Points on a hilly landscape, in no order, each with its height.
A ball rolls from a point to the lowest of its 4 nearest points, and stops where none of them is lower. Distance is the straight distance between rows; heights are no part of it.
z303 height 1.88: [139 166 133 147 166 150 145 143 113 138 150 127 182 160 123 148 137 159
 139 134 130 115 108]
z272 height 0.53: [152 146 108 163 173 153 120 161 116 116 149 148 188 109 150 157 150 163
 133 125 130 148 116]
z583 height 1.48: [ 90 122 150  40 113 135 120  61 140  82 153 161 154 112 108  29 103 146
  59 150 104 143 127]
z800 height 2.09: [ 90 127 141  83 175 163 140  98  93 115 159 150 191 148 123  80 104 142
  88 142 122 145 145]
z788 height 2.89: [ 80  95 123  77  89  53 120  92 148  84 130 162  67 109 144  60 123 138
  61 123 162 133 123]
z717 height 3.00: [ 94 133 109  97 158 157 141 133  93 113 164 120 173  98 150 102 115 162
  93 126 151 134 111]
z821 height 5.16: [128 130 130 138 100 107 108 134 120 155 120 120  93 104 132 150 140 126
 131  97 103 107 109]
z918 height 3.09: [ 70 120 111  85 120  40 108 109 176 110 149 145 114 102 160  88 115 128
  47  97 198 120 110]
z589 height 2.05: [158  77 168 112  59 166 150  92 183 120  83 106  76 154 103  78  94  83
 135 167  78 184 139]
z483 height 2.34: [194  81 149 124  84 101 189 114 180  99  99  96  46 145 100 116  91  75
 121 115 123 147 145]
z653 height 1.34: [175 100 123 137  83  74 171 108 163  95 120 112  52 111 137 128 136 115
  98 121 158 140 154]
z330 height 2.37: [126 108 145 125  79  96 115 105 146 102  97 128  94 109 120  82 113 126
 130 144 116 133 125]
z75 height 2.00: [124 103 150 114  94  81 125 118 153 108 109 128  78 126 127 111 131 123
 106 115 118 132 163]
z337 height 4.66: [115 118 155  97 111 173 131  61 162 133 112 118 143 172  95  91 138 130
 152 191  95 149 157]
z35 height 4.67: [132 137 122 141 110 141 100 127  97 155 133 111 107 111 156 121 132 118
 129 126 110 112 110]
z317 height 6.32: [160 112 101 152  95 106 113 128 168 150 109 124  87 106 108 185 165 108
 120  88 118  92 126]
z884 height 3.77: [117  98  84 120  95  86 101 142 148 149 118 133 100 110 154 149 118 130
 110  73 169 131 135]
z65 height 2.32: [108 107 132 101  87  78  98 127 151 122 130 135  90 116 135 113 127 157
  84  96 154 125 131]
z153 height 3.50: [154 133 166 177 165 172 166 149 114 168 104 123 154 192 125 152 127 129
 158 151 104 121 133]
z983 height 4.41: [141 153 115 166 131 169 158 107 113 161 121 107 137 161 117 146 129  95
 136 155 119 119 126]
z37 height 6.44: [165 157 129 179 101 137 124 134 124 168 137  89 104 126 130 146 140  95
 146 126 103 129 120]
z647 height 4.22: [165 151 154 118 100 169 131  71 128 118 118 120 118 152 103  94 136 110
 130 185 117 144 150]
z493 height 3.74: [149 143 100 142 153 100 100 206 107 180 119 106 131 115 127 208 136 110
 167  84 130  95 115]
z565 height 4.73: [177 144 107 169 117 151 132 142 111 144 138 110 123 146 125 148 111 111
 175 126 128 127 103]
z923 height 7.29: [169 150 121 176 106 117 124 143 146 152 131  89  91 109 136 187 147  89
 160 120 100 117 123]
z498 height 4.85: [131 110 183 115 111 197 163  61 167  85 132 114 109 157 106  58 140 130
 117 211 102 158 125]
z590 height 2.58: [100 102 119 128 113  93  96 121 156 113 122 120  80  83 115 141 157 133
 101 114 157 106 121]
z599 height 0.43: [115 113  92 149 102  74 106 113 191 120 128 120  89  88 147 144 161 129
 123 104 194 123 122]
z42 height 3.37: [ 99 123 112 125 132 115  94 145 107 148 122 138 122 106 139 146 129 126
 111  53 124 143 121]
z970 height 2.73: [131 104 124 137  78  93 125 119 160 116 111 127  59 114 143 133 148 124
 131 110 135 108 140]
z147 height 2.96: [113 145 134 154 173 145 126 116  96 125 164 128 154 151 129 114 122 139
 113 141 128 135 112]
z611 height 2.88: [ 87 108  73 123 142  75 101 157 132 155 131 140 157  88 166 158 146 130
 100  44 190 109 147]
z818 height 1.00: [118 146 139 159 192 174 142 161 108 123 131 162 179 160 145 163 160 177
 152 141 126 139 114]
z673 height 1.65: [122 106 129 105  86  86 139  85 168  91  99 118  71 127 140 121 130 123
  94 110 155 125 152]
z130 height 3.10: [124 114  99 150 163 116 105 185  95 163 111 117 124  99 137 176 124 120
 132  76 136 134 126]
z351 height 1.86: [ 72 110  95  86 125 112 124 147  95 132 125 139 147  99 137 114 136 163
 111  70 140 143 129]
z899 height 0.88: [125 110  86 138  77  66 132 104 189  76 120 117  61  93 151  99 104 101
 108 114 189 174 141]
z262 height 1.09: [103 175  93 137 184 145  99 189 127 115 166 177 204 102 143 165 147 171
 173 128 144 114 104]
z72 height 2.27: [135 135 144 184 158 177 162 145 126 158 119 141 175 170 130 180 156 143
 161 140 126 123 111]
z232 height 2.49: [ 75 114 108  87  96 101 122 108 117 103 115 150 119 111 155  73 117 149
  85  70 144 127 113]
z514 height 6.30: [168 127  78 162 141  93 125 173 121 195 112 112 105 116 121 228 134  73
 175 105 125 109 112]
z470 height 1.13: [ 81 114 137  81 157 165 121  86 102  99 166 142 175 129 102  48  96 155
  74 130 107 128 140]
z532 height 1.32: [ 88 143  84 116 162 120 105 193  83 131 128 140 173  81 134 137 121 146
 137  96 139 137 102]
z490 height 2.39: [115 144 140  86 133 154 120  77 123 107 157 129 160 148 106  79  96 134
 108 140 107 136 129]
z201 height 1.47: [160 145 125 178 152 145 117 158 117 159 121 128 132 126 123 163 121 106
 181 120 134 107  97]
z772 height 1.17: [ 68 154  78  97 182 143  92 176 110 126 143 173 209  94 153 152 139 169
 125 120 158 108 113]
z347 height 2.91: [172 105 154 135  85 136 145 127 176  99 110 124  90 121 108 119 121  87
 168 149  83 143 141]
z302 height 1.20: [ 85 165 169 117 193 162 126 144  87 101 160 149 177 158 143 135 139 165
 131 154 145 117 118]
z752 height 0.64: [128 139 143 158 157 167 160  98 107 147 155 129 161 179 112 137 105 117
 126 164 125 120 143]
z198 height 2.68: [ 65 131 129  91 188 153 142 108  81 102 180 138 179 131 155  82 110 161
  98 128 128 166 111]
z758 height 4.89: [148 116 182 117  96 205 159  56 170 119 130 104 108 205 105  99 144 120
 149 197  97 142 145]
z107 height 1.78: [ 85 153  93 132 155  58 108 236  91 140 124 139 171  80 144 202 164 142
 121  70 186  98 129]
z157 height 2.77: [128 139 132  96 106 129 104  96 108 125 128 116 126 107 115 106 122 113
 132 138  79 127 121]
z426 height 2.54: [ 87 102  88 101 109  69  96 122 180 127 154 139 125  79 158 122 136 130
  90  78 185 111 128]
z500 height 4.05: [139 132 137 141 102 143 118 105 132 101 131 112 122 136 106 123 117  98
 161 159 102 108 128]
z251 height 1.33: [ 70 138 166 119 204 177 107 144  68 101 159 177 192 163 141  91 155 200
 120 149 156 132 132]
z817 height 1.83: [177  89 126 155  67  85 168 126 180 119 106 113  59 116 122 140 121  93
 118 142 149 122 160]
z286 height 1.96: [118 105 142  79 108 101 122  90 146  79  95 137 105 116 107  70 100 144
 100 144 107 149 149]
z208 height 2.14: [131 132 112 122 138 156 128 153 109 133 136 138 160  98 136 156 122 128
 144 109 144 137 100]
z806 height 1.11: [159 159 156 146 103 152 142 109 129 150 117 114 110 162  95 141 136  75
 189 165 130 111 156]
z901 height 2.28: [163  92 148 129  92  90 177 115 186  80  82 110  57 132 113 114 103  95
 124 131 131 149 162]
z329 height 4.90: [167 172 116 189 135 154 149 176 116 186 128 112 137 163 115 197 132 126
 185 147 138 128 118]
z219 height 0.49: [137 136 116 158 147 112  89 166 124 163 127 107 115 101 133 194 114 101
 160  86 128 109 118]
z655 height 2.76: [ 71 113 133  87  85 103 116 107 108  95 125 146 139 118 134  63 116 151
  64  87 130 140 134]
z265 height 2.40: [161  87 152 119  91  93 164  97 175  92  84 131  76 140 127  73 108  98
 123 153 123 146 156]
z950 height 7.58: [174 157 137 200 113 134 123 154 127 172 133 106  97 128 126 177 141  60
 187 160 108 103 127]
z276 height 1.10: [ 74 158 143 111 205 168 102 155  95 130 192 152 211 126 155 136 166 186
 133 126 150 136 106]
z446 height 2.38: [ 97 148 128  79 119 133 125  95 117  77 127 126 140 119 115  53 101 147
  79 143  99 145 130]
z600 height 3.31: [191 134 154 171 144 163 172 158 106 160 111 130 169 200 113 170 152 154
 183 180 114 109 118]
z545 height 1.93: [156 117 166  82  85 167 135  85 173 108 114 129 103 124 141  81 107 112
 143 163 116 167 136]
z469 height 3.81: [175 122 196 154 165 199 160 145  70 186 102 171 157 228 104 146 120 165
 204 191  73 120 109]
z572 height 3.08: [130 167 139 115 131 160 132  87 130 121 146 108 162 163 103  93 125 134
 130 144 113 153 142]
z450 height 4.50: [146 106 151 125 150 187 156  90 103 168 122 134 144 205  97 143 125 123
 157 168  94 102 134]
z429 height 3.11: [ 85 136 116 101 134 130 118 125  86 103 165 130 165 122 140  88 107 160
  76 113 119 131 122]
z524 height 2.47: [173  95 147 122 104 103 146 125 165  88  93 115  70 138 122 110 112  96
 125 143 123 130 156]
z539 height 1.58: [123 156  86 129 161  96  99 228  78 144 123 143 157  86 132 187 131 127
 131  88 151 111 125]
z291 height 3.23: [109 150 108 134 139 167 127 135  93 127 160 120 149  99 140 119 119 147
 128 106 108 137 112]
z112 height 6.17: [153 139 151 140 107  92 130 146 138 139 114  94  83 143 139 140 146  93
 145 134 109 108 132]
z783 height 0.93: [106 126 159  70 116 161 109  49 151 101 151 142 126 131  93  39 110 149
 107 174 105 153 133]
z737 height 2.62: [111 120 130 123 130 138 117 110 100 100 149 121 158 133 115  80 106 136
 102 144 103 138 121]
z154 height 7.98: [202 129  98 180 159 114 130 196 107 214 108  94 109  99 132 228 144  70
 200 127 125  93 103]
z352 height 1.63: [127 125 150  61 103 122 123  78 162 104 113 133 138 117 111  49  87 129
 107 185 108 160 134]
z712 height 2.15: [110 107  76 128 142  79  98 207  97 147 105 146 141  89 164 178 155 146
 102  39 171 128 145]
z432 height 6.68: [176 157 112 176 133 101 122 158 127 194 125  90  94  96 136 200 131  91
 187 113 113  99 131]
z755 height 5.15: [141 122  86 140 113  76 115 139 163 166 117 120  98  99 127 195 144 123
 118  80 161 111 137]
z916 height 8.32: [210 122 124 182  87 105 150 153 178 146 109 113  53  89 122 199 163 108
 165 116 134  95 127]
z520 height 0.97: [123 142 139 103 130 140 134  86 111 137 124 111 157 148 115  94 100 125
 101 171  89 133 152]
z844 height 0.96: [ 91 153 129 147 193 151 121 174 102 120 163 153 187 127 157 139 146 173
 127 149 135 116 101]
z587 height 1.45: [131 133 153 126 189 162 153 116  90 106 121 170 175 183 134 108 132 165
 136 148 108 134 126]
z158 height 2.46: [109 141 149 152 179 166 156 125  95 123 132 135 171 184 113 139 145 150
 124 157 126 124 136]

Call two points neighbours if one is among the 4 nearest of the other. Go from one point of each pair to the other, from neighbour to neighbour, staying as low as possible. Name the highest point that can't be avoided.
z520 and z653 => z490
z653 and z752 => z232
z806 and z599 => z500
z470 and z783 => z583
z783 and z653 => z75
z272 and z752 => z158
